Each row is a point on a landscape with many valleys, with its height.
A ball rolls from a point to the lowest of its 4 nearest points, and stops where none of them is lower. Distance is the straight distance between rows; heights are no part of it.
Duk (h 42.5): [ -7  -4 -10   4   0  -3  -5  -3  13 -17   9  -1   7  -7  15  16  18  -2
  -9  13  18   3  -6  17  10  -4  -8   3 -13  10   5  -2]
zik (h 53.0): [-10   2   0   7   5  -7   0   2  12 -11  23  20  10   8  -8  -4  -8  -7
 -18   0  12 -13   7  -9 -11   8  -8  -1  -8   6  -5 -12]
mizav (h 42.4): [-14 -10  -7  11  12   8   4 -11  -5  -6   7   5  -9  18  -1 -29   4  13
  -4  -9   3 -15   1 -16 -20  16  25  15   6   3  -4 -11]
fosa (h 51.9): [ -3   0  -2  -6 -18  -7 -18  16   4  13  -1   2   6 -20   2  20  18 -14
  20  10  -7  13   7  16  21 -29  -8 -13 -16   8  -2   2]
lurem (h 17.8): [ -4   7  -1   4   8   9 -12  10   9  -9  12  10 -27  -1 -18 -15  -4 -12
  26  -4  -6 -13  17  -8  17 -33  11 -11   6   1  -4  -7]
Mab (h 28.4): [  9 -12  -4  12  -3 -11 -10  14 -21   4 -15 -15 -28   5   1  -2  -7 -15
  20  20 -22  12   6  -3  14 -26  10  -3   3 -18  -6 -25]
peba (h 62.6): [ -3  16 -13  -3   0   2   4 -11   4 -20  14  11  12   6  -3   8   4  -2
 -17  -2  24  -6 -10   0 -28  17   7  14  -2  -1   5 -13]
Demes (h 39.1): [ -3   9   5   2  17   4  18  -4  24  41 -29  -6  18  12  -7   5  -9 -16
   1 -12 -29  -4  12  -6   3   6 -19 -13   0   9 -15  25]
Buvem (h 30.2): [  9  10   7  -6  -3  -3  10 -12  -2 -13 -23   3  -1   5 -16 -15   2   5
   2 -21   8   2 -17   5   6   4  -9   3  14  -9  10   0]
nid (h 52.3): [ -1 -10  -6   8 -13 -10  -5  12 -17   2  19 -16  -8  -4  22  14  16   7
 -15  19  -5  10   8   1  13 -22  18   8 -10   0   6  -9]
fup (h 34.8): [ -2   1 -15  -6 -13   2 -10  -3   6 -38  31  15  -4   6  -1  12  17  -5
 -17  -2  38  -6 -13  11  -7  10   3  11  13  -2   4   6]
gaded (h 31.5): [ -3  25  -9  -3   2   4  -3 -12  -4 -36  -5  22 -17  -1 -17 -24   1 -13
  16  -9  28  -1 -19   2   4  -7   1   8  21  -4  14   1]
per (h 43.5): [  1  -9  -3  -2  -6 -11 -12  -3 -26  -1   1   0 -27   1   8   5  15   9
   7  12  -3   4   7   7   2 -32  15  -4   7 -22 -10  -1]
lutob (h 62.2): [  0   3  -8   0   4  22   0  -4  13 -13  20  20  11   5   0  -8 -12  21
 -22 -10  29  -9  -3  -6 -15  21   1  19   1   6   5   6]
Doga (h 72.0): [  3   0  -3   1  -7  -5   1  -4   6  10  14  -9  11   0  11  -2   7  16
 -12  14  -6   4   7  10  -5  11  18   6  -7  -3  14 -15]
Bez (h 48.4): [  5  -7  -3  -1 -18  -1   0 -16 -41 -38   6   2 -35   2  22  -7  20  33
   7  15  12  26 -10  14 -12  -1  14  20  21 -30  22   2]
Baga (h 35.5): [ -3  -6  12  -1   3 -13 -19   3   9   3 -23   6  -5   3 -14  -1  -7 -12
  23   2 -17  -2   9   3  16 -22  -2  -7   3  -4  -4  -7]
Vibez (h 43.3): [  8  10  11  -8 -13   3  12   0  11  -1 -26  22  18  -1 -21 -12  -2 -17
  -4  -7   6   2 -20 -13  20   7 -12   7  10   1  -4  12]
fubu (h 40.8): [ -4   5  31  -8  10  -9  -3 -11  -9   6 -24  -5  -8  11 -11 -28 -18   1
   1  -7 -17   3 -12   3  -3   4   1   3  -2 -20  -9  -7]
Lop (h 63.7): [  3 -10  -4   9   7   6   9 -14  17  40   1 -23   5  -7  10   6 -10  13
 -12 -12 -28   9   5   2  -9  17  -6  -1 -26  -2  -5   6]
Kovi (h 45.0): [ 12  12   1  -3 -11   5  17 -13   9  18 -13  -6   6 -13   7 -10   5  -2
   1  -4  -9   9 -21  11  -4  21  -7   4  -9  -8   4   6]
nuzal (h 29.4): [-13  -8  -6   1  -9   6  -3   8  -4 -37  39  16  -3  -4   6   4  -3 -19
   9   6  20 -10   3  -5  -8 -13   2   0   5   3  -2   3]
beb (h 50.5): [ 11  15   4   9   4  11   0  12  12  29  -2  -8  12   1   1  20  -3 -18
  23   0 -11  -8  26   1  33 -11 -15 -21 -14  27  -3  17]
miko (h 41.7): [ 12  16  -1  -7  -5  -6   3  -8  13   5 -11  -3  11  -2  -7   0  21  -4
  11   1  -2   3 -13   1  14  -5 -13  -9  -7   3  -3  -5]
zun (h 50.9): [ 16   4  13   6   4  14   0   2  10  13 -34   4  17  10 -15   1  -4 -15
   4  -6 -17  -5   7   1  25   2 -20 -21   6   7 -11   9]
Kifed (h 52.8): [  9   4   0  -7   1   9  -2   9   9  31 -41   5  30 -17   9  15  10 -15
  10  -9 -17  17 -19  -7  36  14 -26 -25  -4  28  -6  37]
Las (h 48.3): [-14   1 -10   2 -16   1   5   6  15  -7  21  14  17  -8 -16  25  -3 -24
  -2   8  24  -9  17   4   4  10  -8 -14 -25  31   5  12]
pepa (h 62.0): [-11   8  -5  -6   4  21   7  -5  22 -10  16   7  13  12  -5   0 -25   6
 -25 -17  12 -11 -10  -6 -20  21  -9  -1  14   0   3   0]
sug (h 51.2): [ 14 -15  11  -9   0 -15 -14  -3 -12  25 -31   1 -10  -3  16   1  22   0
  16  17 -35  19  -7   8  18 -20  -3  -2  -3 -17  -2   2]
bomur (h 24.3): [-12  10  -1   8  11  10  -9   3 -13  -2  14  -4  -7   9   7  -9  -2   9
   1   3   1 -12   8   3  -7 -11  22   7   1 -19 -14 -22]
nide (h 25.5): [  4  12  10  -5  -1   4  -3   4  -6  26 -21 -12   3   9 -16 -10 -16 -22
  14 -10 -21  -2  16 -18  20 -15 -10  -7   9   9 -22  -3]
Lafat (h 22.8): [  1  18  20  -4   4  11   7   5  10  -7 -30   5   5   2 -22 -12 -10 -24
  16 -16  -7  -5   3 -22  23 -11 -13  -6  17  12 -15  10]
tefo (h 6.9): [ -7  -4  -9  -3  -2   0  -7   5  -1  -5  10  -7  -1  -5   2   9  -8   2
   3   9  -6  -8   8  -1  -6  -6   6   0   3  -8   0 -11]
Vus (h 33.1): [  8  -1   5 -11  -3  -5  13  -9   7 -12   3  16   9  -4  -1   4   7 -10
   5   0  19   0 -21  13   9  17  -7   1  -9  10   1   3]
lurek (h 49.7): [  5 -19  -2   0 -14 -21  -7 -14 -24 -10   4  -5 -19  -7  26  -5  15  19
 -11  13   0  25 -16  22   2  14   9  15   5 -20   5  -4]
rugo (h 20.1): [ 20  -3  16  -3  -2 -10  -7  -2   0   6 -36  -1  -6 -14  -2 -12   1  -3
  21  -7 -18  19  -8   2   9 -19   4  -3   7  -9  -8  10]
ran (h 54.0): [ 10   3  -7  -9  -2   6  10  -8  14  16  -4   1  28 -12   8  15  -1  -7
 -13   6  -5   3 -16  18   8  14 -19 -10 -16  17   0   9]
ros (h 61.7): [  2   5 -16   0   3  11   7  -5   4 -15   3  15  14   8  -2  -5   3  12
 -15  -7  24  -4 -20  15 -11  25   6  14   4  -4   5   6]
gat (h 34.4): [ 16   8   9 -15  -3  -3   2   4   0  -7 -12   9  -6  -7  -9  -3   3 -24
  26  -8  -4  -5   4  12  27 -19  -3 -12   7 -10  -9   4]
mibe (h 45.3): [-10  -6  10   0  10 -13   0 -16 -17  14 -16 -11 -15   7   4 -23  -1  19
   7  -5 -26  16  -9   1 -25 -10  14  12   1 -17  11   4]
lezek (h 28.0): [ -2  15   3  -2  -1  -2   6 -14  -5 -10 -15   5  -2  -6 -13 -19   2  -3
   0 -14  14  -7 -11  -2   0   3  -8   6   5   0   3  -9]
lote (h 57.8): [  5 -12  11  -6  11 -13  -6  13  -2  29 -22  -7   6 -10  -8   4   3  -8
   5  -2 -25   8  -3  -6   9 -15   1 -24  -7  -1 -17   9]
vik (h 35.4): [  8  -6 -10   2  -2  -7  -2  -1 -12 -31  22  -6 -15  -4   5  12  21   9
  -1   8  19   6  -7   9 -23  -1   4  19   5  -8  12 -13]
pesum (h 48.2): [  2  -3  11   9  12  10  12   4  19  28 -15  -8  -2   8 -14   8  -9 -13
   0   6 -32  -5  14  -5  25  -5  -7 -21   6   4 -15   9]
Kelik (h 27.9): [  6  12  -3 -11  -5   3   5   4   1 -26   2  11  -6  -7 -19  -9   3  -2
  12  -8  10  -4  -2   0   3  -1   3   3   5  -8  10  -9]
sigo (h 41.5): [  9  19   8 -15 -10   4   1 -11  -2  -7 -20  11   5  -3 -18  -9   5 -22
  12 -11  12   0 -26   1  26   0   2  -2  14  10   9  24]
Dired (h 37.6): [-25  -5  -5  22   3   8  -9  12   2 -15  49  -1  -8   9  -2  16  -4   6
 -16   9  25 -21  20 -13 -14   2  14  11 -10  11  -8 -14]
mim (h 30.6): [ -4   4  26   0  15   0  10  -8   7  21 -28  -4   4   6  -1 -21 -15   0
  -5 -12 -16  -6   8 -16  -4  11  -3 -10  21   0   2  -4]
nakud (h 52.6): [-14 -11 -10   9   9  -3   2  13  -1  15  13 -25  -8   6  27  12  -2  16
 -18   8   3   2  25   3 -26  -1  23  17 -24   4  -8 -18]
rizet (h 48.0): [-12  -7 -17  -2  -1   3   0   6   6 -29  40   9  16   4   2   1  -4   5
 -15   0  36 -13  -5  -4 -28  11   1  15 -10  15   3   5]
Beg (h 28.9): [  0  11  16  -5  -2  -3  -4  -5  -7   0 -31 -10 -11  10 -38 -38 -24 -14
  20 -16 -13  -9 -10 -11  13  -7 -10  -5  21   2   1  -1]
kizig (h 34.0): [ 12 -13  -6   6  -7 -11  -6   2 -17 -15  12  -3 -10  -7   8  13  16 -11
   9   6   1  11  12  11   2 -22   2   1   0 -15  16  -1]
kor (h 46.7): [ 10  10   8  -2  -2  20  17  -6  11  33 -27  -7  14   0 -11   4 -12  -1
   3  -5 -20   1  -7   9  19  12 -28 -25   5  12  -9  25]
nim (h 23.0): [  0  15  -9 -21 -11  10   8 -13  17 -15  10  13  20 -11  -2  10  -6 -14
  -2  -7  32  -1 -20   3   3   7  -2   2   7  12  15  12]
kuze (h 28.3): [ -3   2   3   8   1   8   1  11  21  12   6   4  -1   0  -9  -3 -15 -18
  14   3 -13 -12  23  -1   7 -17   0 -17  -5   2 -12 -14]
nev (h 45.5): [ -1  -7   2   3   9   4   6 -17 -12   4   1  -6  -7   5  17 -24   1  19
  -9  -6   3  10  -6 -10 -32  14   9  20   6 -17   9 -10]
Vor (h 40.4): [  9   5   2   9   1  -6  -8   7   5  24  -3 -11   4  -2 -12  10  -5 -15
  20  11 -13  11  18   1  19 -14  -1  -7  -9  10  -1  -3]
Sutu (h 51.6): [ -2 -16  -1  10   8  -8  -8  12  -8  17  20 -17   3  -6  12  22 -10  13
 -12  19  -8   5  26   4  -6 -18   7  -6 -15  -6  -3 -11]
dak (h 26.7): [  4   1  12  -8  11  -2   6  -5  -7  11 -25   1  -5   9 -12 -10  -9 -10
  18 -17 -18  -8   4   5   3 -12  12  -8   4   2  -8  -2]
Zarug (h 56.0): [  3  -6  18   3  17  -7  13  -9   9  43 -15 -18   8   9   0  -6 -12  13
 -14  -2 -37   5   8  -5  -8   2   2 -12 -14  -5   3   7]
Til (h 57.5): [-10  21 -15  -7  -4   3   7  10  24  -8  26  22  25  -7   1  16 -13  -6
 -10  -2  20 -14   2   1  -9  10  -4   0 -19  15  20   4]
Lep (h 49.1): [ -6  -8   1  11  18  -1  -1   7  -4  18   3 -14 -13   2  19   1 -14   8
  -5  12 -25  -4   9   6 -14  -5  11  -9  -8  -4  -9 -18]
Zifo (h 40.3): [  0 -13  -4  12 -11 -15   0   6   2 -15  30  -6  -4 -11  16  21  18   6
  -5  14   9   4   0  -1  -4  -1   8  10 -24   4   5 -15]
Luzi (h 52.9): [  6 -17 -17  11   7 -10   2  -3 -18 -17  14  -6 -13   4  17  -2  19  24
 -28  -1  14  13 -14  -8 -27  13  21  35   7  -7  13  -8]
nanek (h 45.2): [-16 -14 -17   0 -10   1   2  13   4 -31  42  13  12  -5   7   9  11  -5
 -18   5  33  -2 -11  14 -22   6  -5   7 -15   4   1   4]
rete (h 47.6): [  2   8   3  -4   8  21  16   5  16  43 -17 -18  20   8   4  18 -10 -23
 -11  -1 -21   3   0  -7  18  12 -31 -30  -3  28 -10  21]
dupeb (h 37.3): [  3   4 -16  -6 -10  -9  10  -3 -12 -40 -10  11 -26 -10   0  -2  18  -9
  12   5  11   7  -7  13   0 -14   6  18   8 -17  15   1]
fimik (h 44.6): [  2   9  15   1   7  -4   4  -7  -1  25 -10  -6  -3  -1   5  -3 -13   8
 -13 -14 -19  -4   2  -6 -10  11  -1   4  -6  -6  -6  -5]
Nuput (h 21.4): [  2   0  -6  -1  -3   7  -3   7  -7 -22  12  10  -7   6   7   0   5   1
   3   4  10  -8   5   7 -13 -12   7  -2  10 -11   5  -8]
tesuz (h 52.0): [  3  12  10  -6   0   8   5  -5  13  21 -11  -3  20 -10 -16   2  -5 -21
   7  -9  -7 -11  18  -5  24  -3 -14 -22  -1  21   4   1]
fek (h 23.5): [ -8 -10   9   9  14   1   0  13  22  11  17  -2   4  -2  -8  14 -15  -4
  -8   4  -6  -5  21   7   9 -17  -7 -12 -21  16 -12  -1]
Bef (h 40.9): [ 16  -7   1  -7  -5 -11  -9   7 -12   3 -19  17  -4 -14   1   9  15 -15
  37   7  -3  18  -5  -2  30 -24   4 -11   7   0 -11  -5]
fupog (h 34.7): [ 13  -7  34  -2   6  -9  -4   6  -1  18 -48 -23  -7   5 -13 -12 -20  -3
  11 -15 -34   6   9 -18   6 -11  -1 -18   4  -9 -17   7]
Suf (h 21.0): [ -5   9  -2  -6   5  10   4  -6   3  -8  -2   8   5   7 -19   3   0 -15
  -1  -2  16 -10  -7  -7   8  11 -14 -13   6  14  10   6]
ped (h 29.9): [  2  12  11   9  14   4   6   1   5  33 -35  -3   9  11   6 -13 -17 -10
   7 -12 -29  -7   1 -10  10  16 -20 -14   0   7  -8  19]
Kupub (h 41.1): [ -4  -7  12   8   3 -11  -8   8 -22  -3 -10 -18 -28   5  -6 -11  16  13
   5  -4 -10  11  -1   3  -6 -11  21  13  13 -18   3 -13]
lib (h 37.5): [  8   1 -12   1 -14 -10   4  -6 -20 -21 -11  11 -20   8  -3 -20  20  16
  -5  -1  12   7 -25  14 -13  14  -2  27  10 -24  18   5]
simub (h 77.8): [ -6   1  -3  -5  -2   3   3  -4   3  11   9   5  12   2  21  -1   8  25
 -26   3   2  17 -22   0 -17  29   0  17  -5  -4  10 -10]
Gesat (h 26.1): [  5   8  -9  -5   9   2   8 -12  -9  -2  -7  -4  -5  -2   2  -1  -3  -3
   4   6  -5   2   3   8  -1   9   4   3   7  -3   9 -18]
meb (h 44.1): [ -5  10  -4  10  -1   4  -3   0  19  13  12   8  12  -7  -7   4  -5   6
  -9   4  10  -5   0   4   4   6  -2 -15  -7  22  -3   0]
Dez (h 24.4): [ 25   7   3  -5 -15 -13   5  -7   0  16 -46   7   5 -11   2  -4  18 -12
   1  -4 -14  21 -15  -1  16   8 -19 -13  -1  -3  -7  15]
maza (h 62.9): [ -8   8   1   0  12  22  21 -15  -1  11  12  -5  15  13   9  11 -20  16
 -13  -2  -8  -4  17  -6 -26  34   3  10  -1  13   2  -8]
Geka (h 52.2): [  8  -8 -11   8  13  12  -9   3  -6  -2  23  -4  -2  11   8 -10  -3  29
 -13   3  15  -9   4  -8 -18  10   9  21   8   1   1 -13]
mobob (h 35.2): [  3   6  19   1   1   2  17 -12  12   6 -13   2   9   2  -1  -4  -5  -2
  -6 -23  -1  -1 -18  -5   2  16 -20  -1   6  -4   3  11]
tidup (h 33.7): [ -5  -2   2   8   9   2  -3   2 -16 -11   2  -3 -30   8  -1 -23  -3  11
  13 -15   3 -17   1  -9 -19   2  18  14  11 -20   3 -10]
kesal (h 45.1): [ -3 -13  -3   3 -11  -2  -5  -5 -12 -11  12  -3 -13  -1  12   3  11  21
 -20   5  20   5   1   1 -21   6  21  22  -1  -4  14 -23]
Reguf (h 35.6): [  3 -12  -9  -4   4  -4  -5  11   8   0   9  -7   2  -6  16  27   5  -4
   8  21   0  -2  11   7  -5 -13  -3  -7 -23  12   2 -19]
Fabid (h 60.9): [ -1  -2  -8   7   5  27   2 -12   6 -10  23   7  16  12   7 -10   6  35
 -17  -6   4  -4 -10  -3 -41  26  26  22   3  -1   0  -2]
galid (h 44.9): [ 22 -11   8  -6  -5 -17  -2   6  -9  35 -20  -4   9 -18  17  10   6  -6
   6   9 -23  13  -2  10  19  -7 -16 -12  -8  -8  -3   1]
Gav (h 46.8): [-27  10  -8  -7   0  17  -6  24  17 -16  35  14   7  15 -10   9 -14  -8
  -2   2  15 -26  13  -5 -11  -6  -5  -3  -1  15  -5 -10]
veb (h 13.7): [  3   2  21   8   7   9  -5   1  -4  27 -31   2  -2   6   0 -14  -6  -5
  11  -4 -21  -1  14  -9  -2  -1  -3 -10   6   4 -18  -2]
Gakav (h 24.2): [ 13   5  14  -7  -8  -7   0  -4   5  12 -29  -3  -1   0   8   5  14 -18
  11  -6 -23   7   1   1  33 -16  -5  -4  -9 -13  -9   7]
Zisef (h 60.0): [  0   9   0 -16 -14  -1   2   3   6  13   7   1  16 -23  -5  14   9 -15
   2  18   1   2   3  17  23 -15 -10 -15 -16  24   3  18]
Poros (h 52.1): [-23   5  -1  -4   5  23   5   2  15   0  23   6  10   6 -18  13 -19 -18
  -6   3   6 -20  11 -11 -11   2  -8 -17   6  14   2  -2]
Fatig (h 53.1): [  2  11   4   7  16  19   6  -8  18  24   9  -4  12  11  -7   4 -13  -4
  -1  -3  -6  -4  14 -11   2  16 -16 -19  -9  12  -1   9]
kagub (h 32.1): [  2  -6   5  -3  12  -7  -5   2 -16   6  -2 -20 -16  -4  14  -2   3  -1
   6  13  -9   7   3  -2  -3   1   8  -2  -5  -6   4  -5]
Zapem (h 33.9): [ -2   1   5   1  -3   9   6  -6  -6 -21  16   8  -9   2 -18 -16 -11   7
  -3 -10  16 -25  -1  -2 -11   5   8  18  16 -12   6  -1]
tul (h 22.9): [  6   7  11  -1  11  -5  -9   8  -6  24 -40  -8  -9  -2 -12  -8  -7  -2
  15  -9 -25   7  26  -7  17 -14  -1 -15   6   3 -19 -17]
nubit (h 36.9): [  2   1   0   3   9  -3   7 -21  -5   1   1  -5  -9   2   8 -13   7  16
   0  -3  -1   9  -4   5 -11  -3  13   7  13  -6   5  -1]
Gimoz (h 70.5): [  0 -15  -1   7  -3  -8   8  -4   8  50 -11 -14   6 -19  26  13   9  20
 -18   0 -29  17 -13   8  -5  17 -17  -3 -15  -8  -2   5]
damod (h 44.8): [-17 -13  -4  -4   0  -7 -14  -7 -28 -30  19  14 -13   1  12 -11   2   7
   3  12   7   0  -8  -8 -10  -5  23  20  21 -14  11  -4]
salag (h 34.3): [ -6 -14 -19  17   1   8 -10  24   5 -25  37   8  -8  18   0  -6  -9  10
 -12 -18  19  -5  10 -22 -27   9  28  19   2   2  -7   4]
ril (h 65.2): [  7 -11   4  11   2 -16  -3   1   7  41   8 -32  -1  -8  28  24  -9  12
   0  10 -24  13  19  -3   4 -23  -3  -1 -32   2 -14 -11]
mor (h 35.1): [-16 -16 -27  12  -2 -12   1  17  12 -15  41  -6   8   4  22  21   3  19
 -14  21  20   1  13 -10 -21   3  14  19  -5   3  -1  -6]
Nozu (h 58.3): [ -3  12   2 -10  -5  10   5  -2  13  14   3  -8  31  -2  -2  18 -13 -21
  -1   7  -1 -10  15   6  16  15 -27 -20  -7  35  -2  18]
Zafi (h 50.2): [ 16 -19  -2   4  -1  -4  -7   4 -15   6   1 -14 -10  -8  14  14  20   8
  -7  27 -11  21   2  14  14 -17   2  -2  -4 -10   5 -14]
bal (h 5.2): [  3  18   6   0   1   2   1  10   5 -11 -11   3 -13  17 -27 -11 -13 -10
  12 -13   4 -19  11 -10  13 -19   1  -1   9  -7  -5 -12]
Molig (h 33.2): [ -1  -2 -13   0 -17   1  -5  -3 -15 -44  21  17 -17  -8 -21  -5  18 -16
  22  -1  19  -2 -11  10   0 -10   7   2  11 -15   5   6]
kofor (h 32.6): [ -8   8  -8 -18 -14   0   4  -6  -1 -27  21  27  -6  -3 -25  -9   3  -8
   7   2  28 -12 -22   3   2  12  -4   6   2   1  12  14]
Rin (h 44.3): [ -3  -4 -10   0  -7   7   2 -13  13   1   4  -1  16 -18   7   7   4  -9
  -1   0   4   6 -14   4   9   9 -17  -1  -9  10  -2   5]
davik (h 33.6): [-10   1  14   4  12  -2  11 -19  -8  -2 -21  -2  -7  10 -11 -21 -15   0
  -1 -24  -8 -11 -13  -2 -18  17   8  18  13  -5   7 -10]
gek (h 33.0): [  2   9  -7 -10  -5   7   5 -12  15   0   6   1   4  -7  -8   2  -9  -3
  -9   3  13   6 -17   5  -7   6  -9  -4  -6  17  13   6]
bug (h 56.9): [ -1  -3  -1  -1  -9  -3   4   8  21  18  15  -9  17  -9   7  17  -2  -6
   6  11  -2   2   2  11  16   6 -12  -8 -23  15   5   3]
Bak (h 28.2): [  0   8  -9  -1  -9  -3   1  -9 -10 -34  21  17 -11  -1   4  -5  19   4
  -4  -3  21  -6 -12  -1  -3  -2   4  15   8  -8   3  -2]
zek (h 39.0): [  0  22  17  -4  11   6  14  -9   3   5 -23   4   6   6 -15  -8 -14  -4
  -6 -20  -1 -12  13  -3  12  13 -13  -6  17   1   4  17]
sero (h 41.0): [  7   1   8   7  -9 -11   3 -15 -29 -11 -13  -7 -26  17  -2 -29   7  30
  -7 -14   3   8 -24   2 -15  23  20  19  16 -19   7  -6]
Dasa (h 52.7): [ 15 -21   4  -4   5 -21  -7  -4  -7  40 -26 -15  -8 -11  10  -2   6   5
   5   6 -33  24 -10   2   6  -4  -2 -13 -13 -14 -13   7]
guzu (h 51.5): [-19   5 -18  -3 -12  11  -9  24  21 -37  34  26  -5   7  -8  -9  -3  -6
   2  -6  38 -30  -1 -11 -17  -3   2  -3  -2  10   1   2]
Vogas (h 59.2): [ -8   7  11  17   6  12   8  10  24  11  10  -9  22  11  -7  14 -21 -17
   0   9 -10 -21  17   1  13   4 -35 -17  -2  36  -3  17]
Siro (h 18.7): [ 16  -3  12  -3 -11  -8   2   2  -9   4 -52   3  17   0   2 -16   5 -10
  22 -21 -18  10  -9  -8  27   0  -9  -5  12   1 -13  20]
Lev (h 38.5): [  7  12   4 -25 -11   2  16 -12  -4  -6 -18  12   8 -12  -5  -4   0  -4
  -2   1  17  11 -21   6  10  15   0   0   2   5  12  14]
Mena (h 62.5): [  0 -26 -13  13  -9 -16  -2   9  -3   3  13 -24  -2 -14  28  18   4   5
  -4  27  -1  17  17  12  14 -15  -5   1 -15  -7  -1  -4]
tuko (h 38.9): [-10   5  -7   5  -2  11  -1   7   1 -15  33   8   6  -5  -2  17   2  -7
   4   2  24 -14  13  -3   1   0 -22  -9  -9  25   0   7]
Sube (h 17.2): [  1  12   7  -2   3   4   6   3   4 -16 -20  11  -7  19 -31 -21 -22   8
  -2 -27   9 -28  -7 -12   5   2   0   2  23 -11   4   2]
Gur (h 33.8): [ 10  15   1 -13  -8   9   2  -7  11  -3 -19   3  29  -9  -7  12   6 -29
  12  -3   2   8  -8  13  18   2 -20 -22  -4  11  -8  16]
vibuv (h 32.7): [ 13   5  -4 -14  -3  -8   3 -12  -8  -9 -21   3  -4  -2  -1 -26  11   8
   3  -6  -4   5 -11  18   5   7  -1   8  13 -23   2  -7]
neno (h 34.1): [-12  -8 -15   0  -2  -5  -4   9  -1 -40  15  17  -6  14   4  -3   4   2
  -1  -2  37 -14 -11  -1 -14   7  11   6   5  -2  -2   4]
razef (h 42.3): [ -9 -11 -25   9 -10  -6  -1  19 -27 -33  29  19  -2  -4  12  13  30  18
  -3  14  15   6  -4   0 -13  -2  15  18   4 -10  -1  -7]
tep (h 9.6): [ -4   2   9   6   4  -6 -13   4 -12   6 -11   2 -16  14   0  -6  -8  -1
   4  -3  -9 -16  18  -5   6 -26  16   1  -6  -6 -14 -17]
Tas (h 44.7): [  2 -17   3 -14  -4   2 -11   1 -27 -29 -10   1 -34  -4   5  -6   5  20
  -1   5  -1  17 -11  16   0  -2  16  13  10 -28  15  -2]
Ren (h 19.0): [-14  -2 -16  26   5  10 -12  14  -3 -20  34  -7  -1   1  16   2   4  33
 -19  14  11  -4  15 -26 -38   5  22  25   3   2  -7   1]
zuta (h 64.0): [-13  -3   4  14  17   6   1  -8  -8  19   8 -30   7  11   8  -1  -3  23
 -20   7   1  -1   8 -17 -27  17  21  12  -2  -2   3 -10]
Mok (h 38.8): [-11  10  -5   3  -5  11  -5  10 -12 -36  15  18 -15   9 -26 -17  -5  -6
   7 -16  19 -38   2 -19  -9   0   0  13  12 -11  -1  -9]
seza (h 2.4): [  1 -17  14   4  20 -11 -14   7 -22  21 -10 -12 -16   6  -1  -3 -16  -4
  18  14 -24  -6  24   2  -1 -33  21  -9   6 -14  -8 -19]
goso (h 36.5): [  4 -14   4   3  13 -24 -11  -7 -10  16 -30  -6 -10  -5  13  -3   2   4
  -2   3 -24  18   1   2   3 -15  -7  -4   0 -22   8  -4]
mar (h 33.5): [-13 -17  -5  16  -1  -2 -16  22 -23 -35  39   2 -29   9  12  -4   5  36
 -11   2   5 -12   5 -31 -26  -9  29  23  11 -13   4  -3]
mure (h 41.2): [-14  -5 -15   7   1  -1   0  -9   1   1  32  -9  -3  12  28  25   0  21
 -15   8   5  -1  16   0 -22   1  16  19  -6   5   5  -9]
Vulon (h 31.1): [ -3  10   0  -2 -12   2  -1   9   6  -7  -3   5   6   1 -19  11  -4 -28
  19  -6   8  -9   0  10  16 -18  -8 -10  -1  21  -1   6]
zab (h 26.3): [ 16   7   2 -10 -12  13  -7  12   6  -2 -35  14  22  -8 -15   5   9 -25
  28  -8  -5  18  -2   1  31  -8  -9 -12  13  15 -14  17]
Sevan (h 56.4): [ -3   2  -7   6  -3  10   7  -8  12 -29  35  15  13   2   0   0 -11  19
 -24   3  29  -6 -30   0 -22  26  15  11   4   6  17   2]
gida (h 41.4): [  7 -15  -7 -11 -10  -5 -10  -4 -30 -23   3   5 -27  -6   2 -15   4   9
   9  11  10  11 -11   3 -17 -17  10  20  11 -20   6  -5]
zibal (h 35.0): [ 11  -5   6  -3  11 -18 -12  -9 -24  16 -32 -13 -16   0  11 -10   5   7
  -6  -7 -23   9   5  -6   5  -4  -3  -7   3 -20   0  -7]
Lon (h 23.4): [-16  -8 -19   8 -14  -3 -13   8  -2 -21  30  -5   7   7  15  29   6  32
 -14  20  20   4  10 -13 -19  16  13  21  -6 -12  14   2]
Fem (h 54.3): [-22  -5 -15 -14  -1  20   0   8  16 -29  27  22  21  -4  -9   3   2  -5
 -23 -14  40 -19  -9  -3 -20  28  -7   6  -6  16  11  20]
lariv (h 65.5): [ 11  -6  20  -3   8 -11   0   0  10  33 -22 -18   7 -10   1   5   7  -2
   1 -11 -39  19   8  -1  14  -2 -11 -11 -26  14 -13   8]
nuz (h 40.7): [-15 -13 -32  -6 -13  -2 -10   6  10 -39  40  13   2  -5   8  -7  -2   5
  -9   7  38 -14  -6   4 -11   6  -4   5   0  -2  11   1]
lusi (h 16.3): [ 11  20   8   3  11  -2  -8   6   3  -1 -29  -7  -2  10 -17 -14 -11 -26
  19 -11  -4  -9  16 -10  13 -25  -1  -8  15  10 -11  -5]
kolu (h 55.9): [ -2  -4  -2   4  -5  -6  -9  13  16  24  10  -8  17 -22   1  27  11  -7
   9  19  -5   9  15  13  20  -6 -10 -19 -22  11  -5  10]
Damav (h 55.6): [ -7   9   1   2   3  13  11  -4   5  10   9 -15   2   6   4  -2 -12  20
 -17 -17   4 -17   3   3 -19  23   2   1  -4   7  -3  -8]
tofil (h 43.7): [  1  12  10  -7   1   8   2  -4  17  25 -23   4  17  -7 -10  11  -8 -14
   8  -3 -14  11  -7  -1  18   2 -26 -28  -8  15 -10  18]
Zuve (h 26.6): [-18  -2 -18  -2  -4  -3  -5   1   5 -14  35   2   2  -8   5  10   8   1
  -6  15  18  -3   8  -3  -3  -1   3   7  -5  -2  -3 -12]
fege (h 15.6): [ 18  -3  14   0   5 -17   6 -12  -2  19 -25  -4  -3  -4   4  -9  -3   6
  -1   0 -15  15 -19  -7  -5   4  -8 -11  11 -23   1   5]
Gamuf (h 61.2): [ -6   0   7  15  18   1   6   4  -1  40   7 -28   5   5  28  12 -13  17
 -19   9 -32  14  11   7  -8   7   3   0  -8   4 -16 -17]
muba (h 63.3): [  9 -11  -3   6   0 -12  10   2   1  17  13 -16   2  -7   7  23  19   9
 -17  20  -5  17   0   6   0   0   5   5  -7 -17   8   4]
rek (h 5.0): [  7  -5  11 -11  -3  -9  -7   0  -1  12 -31   7   9 -10   4  -3   7 -12
  17  -9  -8  17   2   4  24  -6   1 -19  -1   1   9  17]
Tilaz (h 29.3): [  8  -9  -1 -17  -5  -6  -3  -2 -11 -18  10   7 -23   0 -17  -6   4  -5
  11   3  17   3  -4  15   4 -11   2  -5  11   5   6  -3]

Call two points neighbours if one is among the 4 nearest of the other. Go from one point of each pair to the other, from neighbour to neighbour, staying as low as possible. Name the highest point that can't be avoided.
seza, rek -> Gur
fek, tefo -> kuze
tefo, Suf -> lezek
seza, tefo -> bomur
veb, tefo -> nide
rek, fege -> rugo

Where does a ball stop that starts at each point below?
Sevan -> tefo
simub -> tefo
lutob -> tefo
zuta -> tefo
beb -> bal
Nozu -> rek
zun -> rek
